Points, in no order, along strands that fork and pass close to each other.
In the rows, 128 means zero.
Two points are linked if the straight distance between their rows is under 136. Some points are linked to none.
K_588: [115  96 113 146 135 124 125  99 104 148  51  77 148 121 131 133  95 115
 114 102 167 104 110 151 125 116  98 103 105  92 162  96 145 100 103 112
 104  67 150 167 102 117 154 169 115 146]
K_840: [ 93  89 125  85 125  94 135 122 167 158 110 158 130 112 160  75 176 102
 108 117 101 155  85  89  87 121 134 131 133 126 139 151 111 140 162 124
 113 151 100 143  82 155 183 184 155 185]
K_130: [173 147 130 134 151 171 150 147 156  75 163 107 128  86 148  63 113 168
 201 139 141 133 131 167  89  48 177 154 169 122  80  87 183 120 105 128
 160 133 109  90 161 142 127 110 135  92]
K_186: [161 108 127 159 151 151 140 140 106  76 129  71 173 129 102 137  83 117
 168 151 147 127 168 153 184 136 103 121 107 129  96  91 150 106  94  77
 102  82 135 143 146 115 146 134 113  90]
K_225: [ 96  80 158  63 110  36 165  97 137  91 169 148 101 162 139  96 107  85
 119 151  99 128 109 116 176 174 149  77 155 184 121 121 109  95 151 107
  92 131 117 132  93 151 156  77 168 142]
K_202: [ 93 112 149 156 127 109 134 174 122 154 148 145 133 114 130  86 188 127
 128 171 152 153 119 160 128 115 130 135 105 113 161 211 144 160 146 120
 122  85  94 164 129 112  93 147 115 106]
K_382: [154 146 111 117 130 110 132 120 136 112 162 128 114 149 140  74 133 148
 180 143 128 108 140 146 126  76 170 105 171 142 135  79 129  64 149 105
 156 121 131 103 114 142 126  87 125 119]
K_921: [ 84  99 141 107 138 112 155 115 157 131 124 203 138 103 131  86 186 106
  92 135  89 196 147  57  75 100 181 164 146 119 101 162 101 147 185 139
 130 173  85 162 111 158 132 138 135 126]
K_163: [168 118  86 152 150 193 133 102 117 112  73  91 137 103 127 121 128 195
 172 105 173 116 153 162 112  46 116 157 134  72  91  88 172 160  83 145
 139 117 147 125 139 110 120 164 105  98]
K_671: [184 224 123 118 110 165  92 151 144  95 201 138  92 141 124 135 104 161
 158  87 150  99  91 158 102 119 131 142 158 157 114 107 127 103 105 170
 192 217 143  72 155 124  96  69 146 160]
K_336: [ 91 122 128 109 111  80 129  97 138 197 102 145 137 113 106 138 152 113
 100 128 119 131 118 119 122 143 132 113 128 113 174 159 127 136 154 129
 118 121 106 150  66 128 142 170 122 144]
K_36: [150  91 142 160 161 157 142 145  95  71 123  71 150 131 107 148  76 109
 155 126 110 144 160  84 163 155 128 111  92 153 106  68 114 138 123  94
  77  97 172 160 147 157 160 105 146 114]
K_344: [133 153 150 123 151 128 150 143 136  91 188 140 116 131 122  99 125 138
 160 128 115 130 122 137 129 111 180 121 163 161 141 111 135  96 153 110
 144 140 122 107 130 162 132  88 136 127]
K_466: [179 109  97 174 152 158 122 136  97  97  75  82 155 123 145 138  74 133
 176 148 162 111 180 169 177  97  77 124 107  91  92  85 154 129  77 100
 127  78 155 141 156  98 148 128 100  77]
K_556: [147 159 123 147 124 128 109 141 119 191 125 123 105 171 122 166 145 144
 153 119 107 137 153  86 153 136 126 101 109 120 140 108  80 105 178 127
 107 130 165 137 133  91 125  91 108 157]
K_445: [125 146 137 168 156 174 126 140 121 136 134 155 136 132 106 160 161 158
 115 130  95 190 176  85 124 137 159 152 119 129 118 147  97 163 141 128
 113 136 127 139 163  97 104 126 104 114]
K_154: [139 164 112 111  71 110  77 114 139 116 145 101  94 169 156 147  89 103
 109  91 128  53  57 124 111 180  85 114 127 148 120 112  91  90  95 161
 155 203 182  81 118 133 137 128 149 183]
K_971: [127 130 114 159 152 134 129 118 106 142 116 168 142 163 105 171 148 169
 120 136 137 178 205 106 153 116 144 140 109 104 122 159 122 155 160 120
 106 111 116 151 124  78  95 143  79  94]
K_103: [100 103 132 186 153 161 104 150 129 184  72 118 140 129 132 135 163 106
  97 141 106 166 118  92 131 146  95 133  68  98 147 168 107 163 137 129
  77  78 136 166 126  81 143 160 110 153]
K_865: [122 106 152 138 135 126 133 130 139  96 128  97 135 111 115 108 111 116
 109 132 123 120  75 136 113 164 106 132 116 149 124 104 131 136  74 120
 120 131 128 117 126 158 149 121 156 150]
K_268: [112 126 126 137 151 176 128  95 124 151 107 150 155 121 101 184 144 163
  71 114 113 190 179  92 113 142 106 158 102 116 108 177 109 206 122 174
  96 137 104 153 149  80  95 174 103 125]
K_396: [126  80 111  92 145  90 138  80  96 137  97 155 147 122 113 131 139 159
 147 122 174 136 173 106  97  39 185 122 155 113 130  89 129 127 146 120
 129 133 123 162  71 130 135 159 133  80]
K_818: [ 75 130 111  94  82  67 132 150 176 183 145 138 108  63 138  89 164 124
  88 124 113 125  50 153 101 131 134 135 162 139 176 221 148 125 166 153
 154 137  78 137 104 128 102 169 116 141]
K_350: [111 120 137 175 128 172  93 135 120 169  92 131 154 140 117 150 146 123
  98 133 121 132 131 107 135 176  90 146  82 108 125 160 116 163 112 140
  99 126 140 150 139 108 126 150 124 144]
K_637: [115  91 129 136 177 157 119 131 122 112 119 159 158 114 141  85 175 176
 125 143 167 192 162 119  66  42 193 193 134  94 105 142 153 175 140 143
 147 121 109 159 161 104  90 175 118  84]
K_200: [169  91 168 161 150 171 102 155 158 102 100  81 104 121 174  80 140 117
 164  91 113 121  63  89  88 102 116 169 115 133  73  46 105 152  92 126
 107 105 191 127 155 170 155 124 175 172]
K_618: [126 132 112 160 129 168  96 116  93 171  92 131 120 165 103 208 116 149
 100 113 133 119 156 130 172 167  81 137  86 110 130 154 101 150 124 143
 120 116 153 144 146  85 117 128  98 136]
K_835: [113 142 136 100 147 117 138 123 145 118 115 151  86 125 146 119 132  80
 100  97  39 159 112  58 100 147 129 146 147 156  83 116  57 146 167 153
 101 202 130 120 121 150 173 128 159 196]
K_565: [ 80  85 127  89 100  80 151 121 170 128 116 114 112  81 157  57 130 116
 114 108 128 114  35 152  99 123 134 109 171 147 171 125 148 117 114 135
 133 117 100 146  89 154 150 172 156 167]
K_326: [111 148 143 110 134 106 146 133 135  95 208 173 135 129 120 111 127 118
 119 154 122 127 126 151 122 151 177 128 171 168 139 150 135 126 124 113
 151 148  91 102 149 155 100  78 132 127]
K_397: [104 131 128 132 145 157 129 160 148 188 118 153 142 111 126 113 183 144
  93 141 111 181 146 112  85 107 115 162 101 106 136 205 108 189 160 135
 129 136 118 144 129  99 104 193 131 148]
K_43: [143  74 171 174 174 159 157 156 115  66 129  83 153 124 127 113 107  89
 155 138 110 143 130  90 124 152 106 115  78 151  93  77 106 149  99  71
  63  58 174 177 160 155 170 127 149 143]
K_889: [ 95 160 153  80 109  89 143  97 105 123 188 153 130 128  99 175  68 100
  84 153 113 109 152 152 182 240  96 100 133 181 142 161 168 140  95 120
 135 124  88 110 132 143 101  91 122 115]
K_402: [171 120 100 160 150 165 131 130 116 126  90 102 137 123 135 148 120 188
 186 149 179 132 188 165 142  64 123 143 128  94 110 109 166 144 123 118
 143 108 136 120 165  69 114 147  98  95]
K_942: [135 157 104 106 115 164 102  97 116 165 103 148 118 143 115 195 135 164
  78  92 118 115 155 115 109 135  95 158 131 124 114 123 104 165 114 184
 159 187 134 111 141  96 104 157 109 134]
K_331: [147 163 124 115 136 103 111 130 126 168 137 150  96 164 123 157 149 150
 157 136  97 158 171  91 157  99 175 114 148 139 148 103  92  96 192 117
 119 148 141 117 126 114 118  82 112 139]
K_131: [143 167  89  70 106 141  96  94 127 186  83 149 121 126 118 175 135 168
  81  86 108 132 148  92  92 104 121 163 154 109 128 142 107 145 140 194
 161 207 129 116  99 106 131 170 124 158]
K_182: [128 152 150 112 103 104 152 139 143  72 197 109 124 125 129 124  76 106
 113 144 128  72  70 173 145 195  96 104 136 167 120 134 131 100  78 119
 148 156 128  61 151 167 126  75 150 143]
K_275: [108  98 121 120 142 126 123  92 132 168  65 133 135 133 121 137 142 113
 114 124 104 155 127  80 125 129 105 141 102 124 147 113 107 141 140 136
  79 118 149 152  90 135 179 182 127 152]
K_687: [163 168 150 179 108 144 131 193 171 133 126  92 100 106 157  72 147 142
 184 147 163 100 109 161 125  78 124 135 133 100 122 134 159 113 114 121
 159 126 133 109 152 124 128 110 146 140]
K_582: [171 116 106 169 155 142 126 139 107 130  73  69 132 148 147 129  89 154
 211 137 178  94 162 144 154  68  93 127 112  81 116  50 152  94 113  90
 131  85 167 133 134  99 143 141  98 113]
K_167: [107  94 122 126 155 137 140 120 110 148 129 165 154 123 110 108 181 179
 111 143 166 162 163 140 107  59 186 156 140  87 130 173 160 158 160 142
 125 112  99 173 112 100  93 186  99  81]
K_472: [ 95 118 110  84 125  99 124  71 128 138 106 169 163  91 118 119 149 149
  93 123 128 156 144 104  98  90 164 146 162 112 127 134 138 152 139 165
 143 149 103 137  91 125 120 161 146 108]
K_403: [114  83 143 140 147 113 128 109  96 155 129 194 165 125 113 170 154 148
 102 149 149 189 207  94 142 115 166 145 108 119 122 174 122 150 163 121
  93  96 101 191 119  98 114 122  96  69]
K_925: [109  54 111  95 149 115 131  63  97 100 110 156 170 100  95 134 124 134
 110 133 164 159 166 106 103  80 152 140 136 114 117 102 145 146 107 140
 111 110 110 183  80 142 139 172 136  84]
K_144: [140 146 116  90 128 120 125  89 125 110 138 142 125 129 109 149 112 158
 126 117 136 116 153 151 111 103 140 134 161 127 131 113 139 128 114 158
 154 152 116  88 132 131  99 110 123 121]
K_719: [153 169 125 125 141 105 118 151 135 151 145 145  88 190 128 141 144 147
 194 138 132 112 160 128 164 113 167  69 139 125 151  95 108  59 208  92
 125 122 154 116 111 123 117  70 108 144]
K_994: [ 58 132 117 101  71  63 127 142 172 213 132 155  95  98 131 107 149  89
  69 119 121  95  73 147 135 153 104  99 147 108 197 231 140 142 186 152
 152 130  67 132  78 117 103 169 114 140]
K_625: [134 130 143 139 152 116 139 132 131 112 150 117 136 134 117 111 131 120
 130 153 106 133 129 131 137 151 132 126 127 151 120 113 113 119 124  95
 118 122 129 115 133 147 126  93 137 128]
K_903: [109 123 118 100 128 122 130  86 125 182  95 165 150 115 106 158 145 104
  85 132  95 166 154  91 127 138 119 145 112 121 145 155 116 151 153 149
 109 143 117 147  86 106 131 162 126 139]
K_976: [127  77 136 165 142 159 100 136 135 144  55  70 130 131 162 120 138 137
 162 116 144 129  91 109 101 109 104 147  95 107 139  76 140 131  90 125
 108  86 186 158 126 127 160 180 136 152]
K_449: [156 156  75  97  98 114 118  98 132 144 123 114 101 136 104 142 133 172
 149 121 162  77 132 164 132  95 130 109 176 111 154 111 138  89 124 151
 173 156 132  84 111 132 106 104 122 138]
K_461: [142 199 160 133 117 115 145 182 147 124 203 145  94 132 136 141 126  93
 129 149  84 107 103 151 149 210 136  99 131 180 149 160 103 102 166  99
 126 151 101  85 176 150 128  55 140 150]
K_579: [126 150 122 126  96 121 137 137 145 125 167 119 116  83 127 120 127 129
 108 128 134  87  80 173 117 156 122 122 146 149 140 157 141 135  93 143
 158 157 107  94 152 150 126 110 136 153]
K_389: [122 173 140 110  77 102 150 130 150  84 199 128 123  95 135 104  92 108
 108 132 148  76  81 195 131 159 106 109 168 178 123 157 156 135  62 135
 170 170  93  54 156 163 118  91 149 133]
K_171: [141  80 154 143 130 115 135 145 130  99 115 102 129 115 169  37 149 124
 195 149 164 120  85 139 105  78 139 122 141 107 128  80 145  90 131  95
 120  64 142 138 122 170 147 143 146 128]
K_117: [128 195 136 125  89 126 138 145 128 109 203 133 108 142 104 174 102 109
 125 146 142  82 137 211 185 190  99 102 134 155 152 176 164 110 114 116
 165 134  94  75 153 132  93  67  98 116]
K_774: [158 167 128 141 117 114 139 142 120 102 134  70 121 138 143 104  96 137
 181 151 164  78 121 182 172 122  99  96 128 115 135  98 155  80 112  88
 136  93 125  91 127 131 135 104 122 101]
K_977: [ 96 163 147 104  92  85 113 130 125 168 124 127 104 165 120 161 116  87
  83 125  97  93 102 123 178 209  82  96 102 137 168 151  96  99 154 134
 112 125 123 111 106 121 147 101 131 159]
K_531: [161 112 150 148 140 146 124 154 133  89  99  56 112 142 166  83  92 113
 199 130 139  94  80 145 127 101 110 109 111 114 104  44 134  80  83  88
 128  81 167 109 129 138 167 103 143 140]
K_24: [107 148  99 102  82 104 117 150 160 171 148 126 110  76 143  93 158 135
  92 107 129  96  38 153  85 102 137 125 171 138 160 186 132 145 138 170
 178 175 108 111 127 134 112 157 132 170]
K_194: [136 141 100 143 120 130 126 119  91 166 116 111 128 183  83 207  99 127
 116 129 122  98 184 133 189 169  81 112 108 128 149 133 119 107 149 128
 115 104 162 131 144  81 112  92  94 130]
K_584: [107 113 108 124 106 111 125 124 172 137  98  91 112  90 160 100 126 128
 114 108 146  90  42 166  93 104 126 121 161 127 166 114 138 110  93 137
 145 137 127 108 102 164 143 172 140 178]
K_906: [ 99 156 125 108 105  94 123 132 138 177 131 146 106 147 126 130 156  97
 108 132  96 107 109 118 146 159 110 113 120 129 171 146  98 116 169 132
 112 139 109 123  97 138 150 136 131 164]
K_751: [106  59 152 139 151 113 145 106  91 143 107 161 171 119 114 151 156  96
 103 177 136 199 178  88 160 142 155 134  90 117 109 175  99 135 159 100
  62  77 120 195  93 114 144 134 121  90]
K_8: [154 140 127 146 135 147 153 125  89  82 135  95 165 158 118 176  45 115
 155 138 131 107 191 168 207 165  93 106 106 131 108 115 154 130  91  86
  99  90 144 118 143 122 132 112 109  62]
K_297: [ 65  62 149  80  90  56 166 114 192 126 126 126 120 110 165  43 150  91
  98 126 126 129  38 131 104 149 150 109 143 144 134 138 154 144 149 136
  98 111  90 163  78 175 183 175 156 163]
K_141: [142 108 128 126 119 129 134 119 139 104 127  85 118 106 139 109 126 132
 137 123 136  95  60 150 104 116 126 127 141 122 136  96 161 112  72 137
 149 134 146  99 118 149 144 140 160 156]
K_204: [163 102 159 162 136 163 115 150 140 112  86  73 123 139 167  97 126 103
 176  94 141  94  63 127 110 131 104 123  88 125  93  58 124 117  76 109
 128 115 181 129 150 148 172 128 169 156]
K_453: [ 77 150 132 154  95 108 110 166 137 187 154 136 109 117 134 131 149  86
  79 146 130  91  61 167 150 183  84 106  83 120 173 195 131 136 138 134
 143  96  91 116 134 132  91 129 135 129]
K_655: [164 189 123 130 142 121 130 176 140 144 143 101  92 169 142 107 136 151
 218 132 155  87 137 171 155 103 149  87 143 126 152  94 134  52 172  79
 143 122 150  85 134 108 120  62 121 134]
K_63: [121  89 113 124 178 158 136 128 114  86 131 164 166 117 123 113 147 174
 151 153 189 184 183 139  94  32 198 166 145 115  90 126 152 140 136 123
 151 120  93 147 164 105  98 133 103  46]
K_643: [114 112 116 117 130 147 125 137 123 205  95 160 132 123 112 127 201 155
  91 132 144 178 142 110 111  85 136 166 118  83 156 196 132 174 191 142
 110 115 125 178 104  81  97 211 102 117]
K_669: [131 107 111 103 148 127 132  92 123 109 107 110 128 118 104 121 126 134
 133 117 117 130 133  96 109  99 130 146 141 136 119  67 131 136 110 137
 125 140 146 121  90 148 148 146 141 122]
K_810: [154  86 163 191 170 165 122 164 112 113  86  78 146 131 147 110 127  96
 178 124 118 160 141  79 133 127 119 142  87 131  97  81 114 159 111  86
  88  58 192 173 163 122 143 105 132 132]
K_506: [139 174 147 132 107 124 148 157 142 121 194 158 116 133 117 171 126 100
  98 146  69 153 130 116 163 222 136 111 133 181 139 177  82 139 174 118
 105 151 126 122 174 144 119  75 134 145]
K_826: [ 65  69 130  58 106  53 158 103 173 101 129 149 124 137 140  60 147  97
 114 118  93 129  73  97  98 152 140 135 167 148 114 137 141 129 133 162
  83 153  88 152  74 181 192 142 171 149]
K_747: [140  78 168 129 139 109 136 131 121 105 130  88 120 154 152  67 118 102
 196 130 132 109  84 139 120 105 127  96 125 128 108  42 135  81 128  78
 107  82 151 118 106 162 178 120 153 139]
K_158: [156 126 148 150 144 168 147 162 164  68 175 128 135  87 144  70 136 135
 148 143 128 139  93 159  82  94 161 167 145 132 116 113 164 134  94 131
 164 146 115 106 148 158 136 102 149 105]
K_709: [107 147 133 149 128 199 110 152 125 187 109 156 138 126 110 170 185 153
  70 132 117 173 158 104  99 135 100 181 101 101 124 204 118 210 133 166
 123 144 119 129 150  76  94 176 111 156]
K_145: [142 130 152 146 114 140 141 160 132  52 156 104 118 116 126 139  82  83
 103 104  74 108  89  74 114 199  95 134 109 193  93 103  77 150  99 144
 122 171 144 120 160 152 165 112 180 155]
K_476: [126 187 150 106 115  94 147 125 105 122 195 161 106 149 109 194  92 106
  80 141  85 122 150 121 182 237 116 101 123 193 147 164 111 133 139 133
 120 139 100 111 154 135  93  80 127 123]
K_639: [175 128 105 174 125 196 112 145 147 137  69  82 127 112 144 120 149 180
 184 103 179 123 116 136  86  80 108 159 137 103 108 110 160 147  86 147
 154 123 164 129 146 108 112 151 117 135]
K_189: [173 155 117 169 105 177 112 168 158 140 110  79 117 118 165  89 136 166
 189 104 170 108  92 167 100  77 111 142 126  92 109 100 149 102  75 138
 165 136 156 111 153 123 117 135 143 138]
K_678: [108 120 138 112 137 129 133 132 160 143 113 159 121 124 142 107 154 101
 107 122  76 163 113  56 106 144 121 142 131 135 113 142  85 146 174 137
 102 164 114 136  92 153 153 153 142 185]
K_81: [120 138 112 135  93 111 104 115 131 138 119  99 100 147 141 149 111  95
 120 112 137  66  43 150 126 172  99 111 118 131 151 122 113  79 111 137
 151 149 162  73 129 139 159 119 152 170]
K_147: [139 129 119 134 168 168 141 139 134  61 141 145 151 112 136  96 110 178
 182 143 164 151 165 153  87  39 183 166 167 116  92  93 162 118 134 118
 166 132 120 130 157 125 108 117 127  62]
K_486: [145 176  92  84 144 119 128 103 122 119 156 165 105 159 114 166 113 147
 137 101 107 147 189  90 140  95 189 111 175 133 120  88 101  89 176 141
 135 179 140 114 114 115 107  75 123 108]
K_969: [117 109 143 148 138 143 125 154 133 113 167 138 147  80 122  66 156 130
 133 164 119 136 109 157  84 115 154 162 135 130 128 152 152 160 100 137
 153 122 110 126 161 160 113 126 131 117]
K_822: [147 141 119 117 127 142 141 100  86 120 122  91 120 149  91 195  80 125
 109  77  93 129 161  59 160 152 114 124 117 139  99  75  90 129 126 160
 118 169 180 135 133 122 131 102 147 146]
K_180: [119 178 135  98 146 152 113 155 166  77 190 170 111 101 121 134 127 137
  94 119  95 154 136 136  88 132 182 143 182 158 109 143 115 143 113 161
 166 194 108  96 185 145  98  77 149 124]
K_938: [ 92 141 105  89 109 109 121  83  94 198  66 150 132 133 120 204 131 110
  76 119 105 130 173  96 158 176  92 136 114 104 143 166 120 159 142 158
 104 155 122 138  77 105 117 179  95 136]
K_447: [163 192 144 146 116 139 127 171 142 112 173 116  97 149 125 139 103 133
 168 143 150  87 136 200 179 156 111  99 143 145 141 158 150  82 124 110
 147 125 135  85 165 119 113  59 116 102]
K_794: [119 123 123 100 143 128 122  89 125 119 140 176 144 119  91 143 128 150
  98 135 119 156 160 132 109 116 156 129 145 130 127 141 145 164 116 149
 139 138 104 121 125 134 111 138 127 103]
K_910: [ 87  65 140  83 110  86 144 135 181 136  92 149 131  96 160  45 168  99
 115 126 121 148  53 119  76 100 166 121 136 124 138 139 140 150 165 122
 107 106 114 186  81 163 186 202 144 177]
K_616: [112  99 134 129 115 159 122  82 124 134  87 152 162  96  88 156 123 142
  63 126 106 152 143 122 100 145 103 180 102 120 110 158 120 215  79 173
 109 132 107 144 133 126 115 187 113 118]
K_28: [105  67 129 119 169 134 128  72 106  87 120 162 172  97 102 139 123 128
  77 123 122 194 184  94  98 123 158 162 123 129 104 134 133 174  95 131
 120 117 110 167 132 142 127 156 142  67]
K_761: [117  92 140 138 170 159 122 123 132  89 130 165 152  96 129 116 147 117
  93 128 102 215 159  72  93 114 183 169 134 128  96 136 100 175 124 132
 110 125 117 168 158 123 118 128 131  91]
K_608: [144 119 103 108 146 111 126  85 116 127 124 160 141 147 120 126 140 181
 150 140 160 143 181 132 122  59 177 126 155 110 135 114 138 107 160 126
 156 114 117 134 103 134 119 138 121  96]
K_727: [137 131 155  99 119 123 106 145 142  71 142 107 102 120 136 128 100  91
  84  69  69 105  88  77  84 186 110 146 132 191  65 105  72 155  90 169
 139 218 136 120 137 142 168 135 195 171]
K_957: [108  81 168 125 146  95 162 115  99 108 157 179 185 119 104 142 135  96
  85 155 127 194 173  95 152 148 162 129 109 158 121 168 125 142 141 106
  93  99 102 185 116 155 134 122 137  67]
K_888: [169 200 116 138 136 139 128 172 141 115 177 119 119 147 137 124 127 150
 200 135 133  97 168 193 162 114 152 108 168 136 124 125 149  82 141 106
 154 156 133  73 144 121 105  49 106 108]
K_912: [195 212 101 126 105 183 106 165 143 103 149 104 100 154 130 133 120 154
 175 101 164  96 126 168 120  99 130 141 152 149  97  93 143  95 119 139
 183 180 151  80 162 126 107  73 134 149]
K_75: [134 163 125 133 103 128  98 146 170 150 142 138 109  98 140 112 153 124
  94 126 123 109  63 132  84 135 102 147 141 155 146 172 122 145 115 166
 152 164 104  96 141 142 135 156 157 177]
K_305: [166  86 117 153 143 127 127 134 101 121 101 116 137 143 152  97 163 156
 213 142 183 145 179 131 133  33 152 118 138  91 118  85 156 105 142  85
 128  83 139 158 115 107 121 161  99  90]
K_347: [170 165 143 158 129 146 149 191 141 103 138  84 102 125 156  78 108 129
 203 153 152 118 121 183 153 100 140 116 134 122 115  91 168  79 109  98
 143 110 130  92 159 126 139  79 130 124]
K_352: [103 159 144 112 139 117 138 145 164 107 196 181 127  98 129  99 143 122
  81 144  90 175 131 122  93 148 188 144 166 175 139 165 118 146 154 137
 143 165  72 105 180 168 112  95 135 122]
K_293: [ 97 177 137  84  94 103 145 105 126 132 176 172 101 133 106 192  97 109
  94 153 135  86 154 175 168 196  89 121 129 170 144 172 157 122 105 128
 145 150  75  71 147 123  78 107 103 107]
K_951: [125 110 105 163 123 106 140 113  97 121  84  67 128 136 158 117  84 102
 134 142 160  76 106 168 147 118  89  74  99  80 164 103 151  80 112 105
 111  51 122 137 101 113 144 156 118 124]
K_378: [162  71 152 149 178 131 137 130 112 104 104 124 138 133 123  96 130 139
 193 102 117 173 159  73 123  83 178 128 124 137  89  36 125 122 149  90
  99  88 179 159 119 137 148 121 133 118]
K_664: [120 136 134 135  95 106 124 117 122 105 133  73 122 153 149 134  82  89
 138 122 144  45  55 149 157 187  71  80 102 123 131 121 129  71  76 109
 138 135 158  85 130 138 143 104 131 152]
K_872: [185 134  88 133 159 141 138 126 100 112 101 117 136 166 139 119 129 191
 205 132 177 129 211 148 165  44 151 131 148  88 114  73 150 117 143  96
 147 104 138 136 141  80 112 129  75  86]
K_978: [153  90 143 170 132 140 135 170 123 129 109 106 132 114 186  49 167 138
 223 159 187 141 135 147 119  58 135 118 133  91 112 102 167  92 146  86
 131  46 137 170 127 131 141 150 122 109]
K_408: [149 129 113 157 105  89 147 110 100 108 116  69 135 134 147 116  73 116
 145 142 161  82 125 195 177 130  73  81 113  88 144 127 176  91 103  96
 119  75 113 100 111 131 141 131 114  88]
K_177: [105 136 124  99  96 156 108  91 108 162  86 155 139 109 124 173 127 123
  48  94 102 122 138 113  98 168  80 167 119 130 107 164 117 188  89 187
 154 171 112 135 121 119 117 181 127 139]
K_821: [125 146 150 120 119 139 120 160 160 117 153 141  99 110 151 133 130  83
  84  96  56 125  86  68  82 180 108 150 129 176  78 143  57 165 139 168
 137 214 120 103 126 149 172 127 173 191]
K_101: [ 97 107 147 113 141 144 152 119 151  91 138 206 163  95 130 125 165  97
  64 141  83 236 153  51  80 114 199 159 153 134 101 163  89 161 165 129
 124 156 111 156 144 144 119 137 140  87]
K_880: [124  73 122 148 136 129 122  99 109 148  54  93 140 125 132 125 125 105
 125 115 131 128  99  91 128 119 119 117 107 108 140  75 125 123 112 125
  94  73 177 170  81 139 176 183 130 157]
K_284: [131 170 127 145 134 156 110 164 149 165 148 153 111 138 131 144 177 167
 133 127 109 179 169  95 111 110 176 146 124 133 118 152  95 138 164 123
 136 162 125 126 171  96  97 102 109 151]
K_332: [ 93 126 122 158  64 108 104 144 121 174 128 120 110 127 142 167 120  97
  65 115 145  75  66 165 159 177  57  97  91 106 190 187 144 126 104 159
 143 117 121 128 122 125 112 132 130 142]
K_460: [166 180 104 119 120 162 111 133 128 138 118 109  91 147 114 155 137 184
 177 103 158  97 129 152 116  72 141 133 156 111 125  92 146  91 122 144
 164 162 154  91 130 113 108 108 107 147]
K_404: [110 125 128 127 130 109 123 144 139 135 168 160 133  93 125  87 161 143
 108 162 136 144 109 166 106 121 156 143 144 128 151 194 142 160 137 132
 148 117  94 132 139 131  92 143 118 106]
K_934: [153 107 142 138 141 144 153 134  84  81 136  92 136 151 102 174  67 117
 131  99 102 118 141  76 176 182  96 105 101 150 127  75 107 117 125 127
  95 130 182 132 159 137 144 101 148 133]
K_914: [114  68 136 149 152 130 114 124 113 170  77 144 158 122 110 133 157 115
 113 137 131 192 159  87 143 132 120 133  72 111 138 147  89 151 149 106
  63  69 141 196  94  95 147 163 113 122]
K_986: [125 109 133 142 139 115 140 108  76 109 137  88 164 155  97 168  74  99
 130 152 119 119 163 143 203 191  85 101  83 152 127 126 137 117 110  89
 102  72 144 139 120 137 142  99 121  87]
K_424: [102 147 118 166 101 125  88 148 113 178 109 115 110 164 133 172 115  95
 121 113 133  34  62 126 176 169  61  98  83  80 192 153 127  75 127 144
 127 113 162 138 111 104 136 119 115 165]
K_125: [ 96 147 152 158 131  96 130 170 146 168 143 141 116 125 140 106 167 109
 116 155 125 124 120 172 140 150 107 104  96 119 184 192 128 133 147 125
 128  87 110 147 129 128 111 125 107 118]
K_439: [103 140  94 148  78 125  88 120 100 184  86 104 120 152 143 184 101 111
  81  90 159  66  69 138 152 164  75 111 112  83 195 162 137 100 109 156
 131 106 149 150 124 110 111 157 108 138]
K_900: [124 128 142 102 106  92 154 109 121  74 156  90 130 162 125 123  60  84
 129 150 118  63  88 179 171 203  73  80 119 155 115 102 126  69  81 110
 120 119 142  69 130 169 140  91 142 130]
K_259: [107 104 144 112 139 107 126  94 108 116 162 172 164 117  92 138 122 118
  92 147 111 162 162 116 138 168 152 139 113 141 134 159 138 160 122 124
 114 113  86 137 118 129 110 128 135  97]
K_922: [166 218 139 103 125 160  97 160 148  79 209 152  98 115 131 139 116 139
 117 100 118 131 105 146  81 141 148 155 157 172  94 145 115 141  98 165
 193 219 101  78 176 143  96  53 152 142]
K_602: [139  71 133 189 155 168 111 132 106 129  68  71 142 143 137 125 123 118
 170 141 134 121 136 115 140 137  94 117  70 102 124  84 120 131  99  98
 102  73 165 163 141 105 152 141 116 133]
K_597: [108 119 109  98 125 129 116  97 133 185 110 180 144 126 121 132 173 165
 119 120 134 165 157 114 110  59 176 157 150  87 145 154 140 153 177 142
 134 140 114 154 103 111  96 184 113 106]
K_710: [123 147  84 116 110 160 105  88  80 204  83 144 136 161 116 231 113 136
  69 109 100 123 187  99 176 185  75 145  95 111 137 163  88 153 135 170
 117 145 148 147 115  85 121 157 104 142]
K_430: [122 121 105 113 119 106 133  76  72 135 118 106 137 168  87 205  68 119
 116 127 130  91 170 113 184 182  77  95  91 132 131 100 131 110 126 115
 108 103 150 105 115 134 128 101 104 114]
K_343: [ 78  83 141  69 124  53 178  83 144  86 158 156 140 142 126  68 120  74
 103 135 115 129 102 114 128 155 144 123 156 159 127 123 123 120 126 119
  96 143 103 138  83 165 165 124 168 130]
K_694: [163 162 107 110 143 121 122 121 119 118 156 135 126 145 122 116 133 183
 190 130 157 119 180 151 125  59 189 109 150 119 123  85 147  88 173 109
 159 134 124 118 106 117  95 102 102  92]
K_428: [161 167  94 107 139 128 129 106 104 101 153 157 118 168 107 174 112 171
 163 115 138 132 208 132 150  87 180 101 152 132 128 105 134  98 195 101
 135 155 129 114 140  95  84  82  91  93]

Follow the links from the first point to the second, and from the first to the third. Name the last point that the two ways share.
K_331 / K_186 / K_903 => K_618
K_284 / K_343 / K_906 => K_751
K_643 / K_719 / K_186 => K_794
K_202 / K_141 / K_608 => K_344
K_637 / K_36 / K_189 => K_880
K_130 / K_36 / K_584 => K_794
K_430 / K_268 / K_453 => K_597
K_305 / K_403 / K_466 => K_618

A fork is a point with three links. Follow the links from the first point to the second and name the forks in between, in order.
K_906 / K_259 => K_903, K_618, K_751
K_625 / K_506 => K_344, K_694, K_331
K_396 / K_461 => K_694, K_331
K_821 / K_608 => K_297, K_344, K_694
K_275 / K_608 => K_903, K_618, K_751, K_794, K_344, K_694
K_655 / K_103 => K_331, K_694, K_344, K_794, K_751
